Each row is a point on a landscape with many valleys, with its height.
From any point a ball takes the steepest step (drop divided by distance) to one of its 2 nearest points. It stops when none of these is lower. Distance is the straight distance between rows; heights are no part of it.
lelu (h 3.05): [107 159 125 112 120 106 133 190 126 121  70 161 124 183 129  77 136 122
 136 167]
Bek (h 2.76): [176 110 131 142 103 102  89 190 195 222 135 149 115  89 101 148 122 122
 152  89]
vig (h 5.97): [139 135 135 163 144  55 127 152 135 153 109 142 170 105 125 150 124 143
 158 149]
tepop (h 3.17): [132  97 130 119 143 226  80  95  90  90 101 129 120 146 160 113 132  99
  92 134]
Kigik (h 5.47): [ 80 187 169 140 135  88 150 152 161 159  98 194 158 193 130 114 160 159
 138 159]
bil (h 2.94): [134 107 137 117 149 149 133  94 128  87 116 125  89 139 157 162  75  77
 126  86]
paned (h 3.94): [135 163 138 128 168 104 100 175 129 111 121 123  64 135 135 139  86 108
 152  44]
Rimo (h 4.52): [107 109 112 132 113 178 144  78 106 118 176 150 144 122 127 143 100 161
 101 143]
Misaz (h 3.57): [185 105 111 138 102 118 168  98 140 162 152 103 194  90 138 108 137 162
 116 131]
fid (h 5.61): [147 149 109 129 126 148 152  62 126 121 161 114 201 126 135  69 137 192
  85 138]
kone (h 4.76): [107 118 149 135 108 126  86 160 165  99  64 136  91 195 140 125 163 100
 145 169]
guruk (h 4.97): [111 145  99 169 140  89 114 160 114 124 118 126 140 132 121 151 101 109
 169 136]
Samum (h 3.46): [208  89 133 157  96 130 149 175 168 193  94 120 146  73 130 111 122 131
 154 101]
peta (h 2.69): [134 138  94 140 141  90  69 170 179 200 134 149 129 122  89 154 142 140
 170 136]
Rogon (h 3.38): [118 133  75 113 162  78 103 147 176 158 113 156 143 142 101 117 145 137
 169 142]
vimo (h 4.09): [133 142 109 136 180 210  60  98  96  98 173 141 106 141 117  96 109 128
 122 116]
Tubun (h 2.55): [ 84 139 139 124  96  96 138 169 136 107  85 144 123 170  90 122 141  98
 123 154]
pofe (h 1.22): [110 144 160 144 112 184 142  74 109  87 128 121 127 168 174  87 129 116
  51 149]
vogav (h 2.09): [191  95 112 131 110 110 137 149 145 181 152 101 169  92 126 125 129 134
 160 109]
nepur (h 4.51): [117 122 148 145 124  97 118 136 125 132 146 116  81 129 121 137  74  69
 148 133]
ton (h 2.26): [120 129 147 154 143 189 129  70  94  80 152 140 146 158 173 118 128 148
  89 166]
ruto (h 5.64): [186 146 140 117 147  96 105 172 148 202 145 117  95  70 107 167 118 158
 145  53]
foti (h 2.18): [133 105 149 124 123 188 120 105 115  81  99 114  96 122 154 141  74  70
  74 119]
Bufoz (h 6.75): [ 93 137 131 136 132  73 143 151 121 179 108 175 195 123 126 156 144 138
 146 140]
Deru (h 8.04): [175 139 137 145 143 143  99  92 154 139 180 114 106  90 120 182  71 180
 127  52]
Rafut (h 3.56): [122 101 136 134 163 195 111  50  98  84 161 179 125 122 132 137 110 161
 113 140]
tafir (h 2.10): [119 143 127 141  98 102 118 146 160 213 122 199 157 161 123 114 142 178
 171 168]
kigab (h 4.46): [198 108 147 142  99 102 175 162 153 200  92 122 159  94 151 102 165 166
 133 135]
luzas (h 4.66): [ 98 130 116 149 122  86  95 161 163 130 183 134  89 134 114 167 108 117
 157 102]
tofak (h 0.93): [ 99 134 124 124 106 100 105 151 145 179 129 200 159 163  98 132 126 126
 190 138]
zuv (h 7.84): [125 129 116 110  81  93 147 135 142 179 119 147 164 114  67 129 148 132
 146 138]
kogep (h 3.61): [135 140 135 122 138 118  92 184 113 117  90 120  58 143 123 118 120  57
 160 126]
nugu (h 2.63): [150 112 149 100 185 209  92  84  99  69 129 124 102 124 152 128 126 116
 126 131]
tovu (h 6.53): [101 144 116 139 128 104 151 159  81 135 119 119 188  80 107 129 106 123
 128 144]
Niv (h 7.65): [132 115 115 121 130 101 171  72 145 106 109 121 143 122 105 151 133 131
 144 116]
sekag (h 5.54): [153 117 123 123 145 170  97  60 109 134 201 125 146 103 107 112 132 164
 136 149]
dizug (h 3.82): [ 94 136 165 116 115 112 184 141 105 100 109 113 107 139 175 102 136 113
  69 166]
dafe (h 5.00): [ 75 171 174 153 123 101 128 151 140 139  84 168 125 207 161 107 169 106
 106 165]
mun (h 5.16): [108 115  91 127 103 132 170 119 101 142 168 132 122 113 129 130 111 145
 123 143]
Voviz (h 2.93): [ 94  97 139 105 100 157 158 154 108  69 133 124 107 117 141 139 115 124
 110 141]
tosi (h 2.66): [141  97 133 136 102 162 100 161 128  91 101 100  52 125 154 142  89  70
 102 110]
Vemub (h 1.74): [157  93 121 125 129 122  77 177 186 230 127 159 149 105 116 140 160 138
 180 113]
gidi (h 6.32): [160 114  78 136 117 151 106 114 122 154 177  99 124  77  99 164 113 154
 146  82]
Duz (h 4.78): [141 155 117 113 180 138 112 141 113  89 155  86  75 122 134 153 114 143
 137  39]
lefon (h 7.96): [162 105  84  91 159 115 149  79 141 122 125  99 130  94 116 135 140 147
 139 125]
mube (h 8.24): [144 115 108  63 177 150 131 101 115 112 156 113 130  76 104 145 124 144
 123  99]
Suzol (h 1.42): [ 95  99 132 156 117 168 150 102 100  94  99 110 131 146 150 150 121  92
  74 132]
los (h 4.86): [162 138 107  86 144 109 122 185 121 160 151 123 106  80 102 145 122 139
 181  87]
rivor (h 4.47): [133  98 147 138  94 118 113 159 161  90  80 103 122 167 185 124 155  78
 115 150]
Gid (h 6.87): [138 132  99 142 142 129 120 101  98 123 163  94 123  93 103 145  96 120
 146 103]
rop (h 3.58): [ 94 156  86 124 141 115 118 167 136 165  85 172 142 169 136 101 144 140
 162 169]
fuliv (h 5.27): [118 138 137 142 142 117 111 140 134 120 193 115  78 113 140 163  72 106
 132  83]
Pabo (h 8.23): [138 115  79 109 163 154 154  67 117  84 143 105 128 115 144 111 138 170
 117 151]
pozem (h 4.15): [104 124 183 126  90 108 149 159 147  90  96 107 124 168 180 113 170  97
  70 160]
bana (h 3.71): [135 143 124 146 149  86  81 148 154 190 166 135 105 118 102 171 130 133
 181  85]
romim (h 4.57): [ 70 163 189 136 115  86 176 142 140 113 103 138 127 186 166 112 191 110
  94 125]
Noba (h 7.33): [ 60 122 134 134 142  80 152 140 118 133 110 132 166 138 128 146 167 113
 122 154]
mulef (h 6.18): [124 175 110 141 122 159 175  95 110  95 158 117 157 139 163  72 131 184
  79 135]
kikom (h 3.44): [107 107 127 101 131 106 158 156 113  91 119 131 107 119 125 141 123 112
 154 145]
pes (h 3.15): [130 126 103 127 139 140 124 173 125  97 110 122  51 128 125 135 103  94
 145  95]
Viban (h 7.49): [130 148 116 129  76  89 188 138 122 194 110 148 161 116 109 115 149 166
 109 138]
muva (h 7.06): [104 179 141 152  93  65 187 134 145 190 121 168 138 154 125 111 166 165
 110 137]
pip (h 1.79): [138 116 149 119 152 197 115 124  59  75 133 112  91 107 160 141 104 127
 137 134]
Sed (h 6.63): [133 156 110 120 115 138 197  95 105  81 107 119 165 134 129  91 125 150
  95 129]
Bug (h 6.97): [120 187 141 124 117  89 206 117 117  90 103 105 145 161 137  83 152 144
 103 119]
Lalon (h 7.24): [119 106 138 123 147 144 137  66 120  72 132 101 146 125 111 163 119 113
 129 126]
soke (h 8.39): [127 118 108 103 137 170 150  99 112  68 126  86 114 138 139  91 144 123
  97 158]
gevok (h 6.31): [150 127 137 125 156 162  96  76 109  98 202 101 107  97 122 144 104 147
 145 101]
gidab (h 0.43): [152  99 106 122 122  90 126 159 161 209 120 142 173  89 134 122 166 125
 157 134]
dis (h 8.11): [135 126 126 126  95  83 124 133 150 140 136 127 125 109  65 163 129 147
 169 125]
dup (h 4.71): [174 116 105 117 134 157 124  74 115 152 176 104 196  86 133  99 137 177
 126 139]
nom (h 3.93): [118 132 147 148 129 213  68  87  97  74 145 157 149 160  93  78 132 138
  94 170]
tubet (h 7.04): [163 130 121 160 135 116 109 122 143 161 162  87 145  79 115 184 116 151
 156  56]
Sofi (h 5.31): [129 130 144 110 187 154  78 142 119  73 137  69  72 115 133 145 116 104
 119  83]
sepel (h 8.61): [162 130 128  83 167 194  90 101 112 129 179 136 158  67 109 135 112 160
 131  75]
Veko (h 3.55): [153 130 133 131 165 233  58 105  91  75 117 151 133 143 123  72 123 109
 100 153]
mos (h 7.98): [105 124 131 127 128  79 181  91 140 108  91 128 117 159 125 138 127  93
 115 149]
nofam (h 2.52): [129  94 156 117 109 178 119 156  85  58 124  92 100 125 162 139 125 104
 115 160]
pav (h 3.99): [119 116 140 127 120 109 120 144 111 124  92  95  94 148 134 113 119  53
 127 157]
dirop (h 5.75): [121 103  76 147  95 151 132 123 115 163 179 113 164  92 112 156 130 153
 131 115]
Raf (h 5.85): [116 152 113 150 106  86 170 153 119 126 115 132 156 137 135 117 100 126
 119 146]
nikun (h 3.39): [ 80 123 160 108 118 138 166 122  86 100 138 136 123 115 137 124 127 136
  76 170]
zanip (h 4.16): [133 110  98  86 141  92 140 154 129 140 147 130 142  81 119 134 120 116
 158 125]
Geve (h 8.21): [105 140 122  90 117  78 184  96 145 151 100 138 142 161 113 103 158 111
 127 133]
Gem (h 4.12): [120 137 107 141 170  89  97 160 149 120 112 129 110 140 115 156 146 116
 192 123]
vudem (h 6.86): [124 109 148 130 141 159 110  59 119  78 163  94  80 121 117 145  97 109
 122 133]
kig (h 3.72): [155 111 138 141 122 107 102 138 202 213  76 180 185 134 105 140 167 161
 144 156]
Tavag (h 2.99): [148 112 110 152 111  96 100 117 171 237 111 167 149 158 104 129 162 154
 175 165]
mul (h 1.90): [ 84 138 160 109 113 100 110 161 152 121 111 188 126 173  88 131 126 112
 179 157]
Maru (h 8.49): [124 129 127 108  83 157 172 118 121  78  91  81 101 166 147  89 162 116
  77 129]
Zuke (h 4.70): [136 169 135 133 155  79  89 160 132 166 159  97  84 108  95 162 115 151
 143  50]
ramup (h 6.49): [ 96 177 145 165 104  88 194 131 124 142 101 171 134 171 151 100 119 126
  94 133]
vup (h 0.54): [123 103 180 118  88 162 138 100 133  94 115 101 119 151 177 110 122  96
  34 150]
lezi (h 3.50): [132 108 146 121  94 220  94 129 101  88 108  97 141 144 175  93 165 109
  65 147]

For each start below, name the point where the ball stops.
soke -> gevok
dirop -> vup
dafe -> pip
rivor -> pip

Call two points neighbours if one is among the 2 nearest of the other. Go from one point of each pair to the other, from neighbour to neighbour, staying as low as possible. Name the highest point that can't be avoided.
pip / tofak -> kone
Raf / tofak -> tovu
tofak / peta -> rop
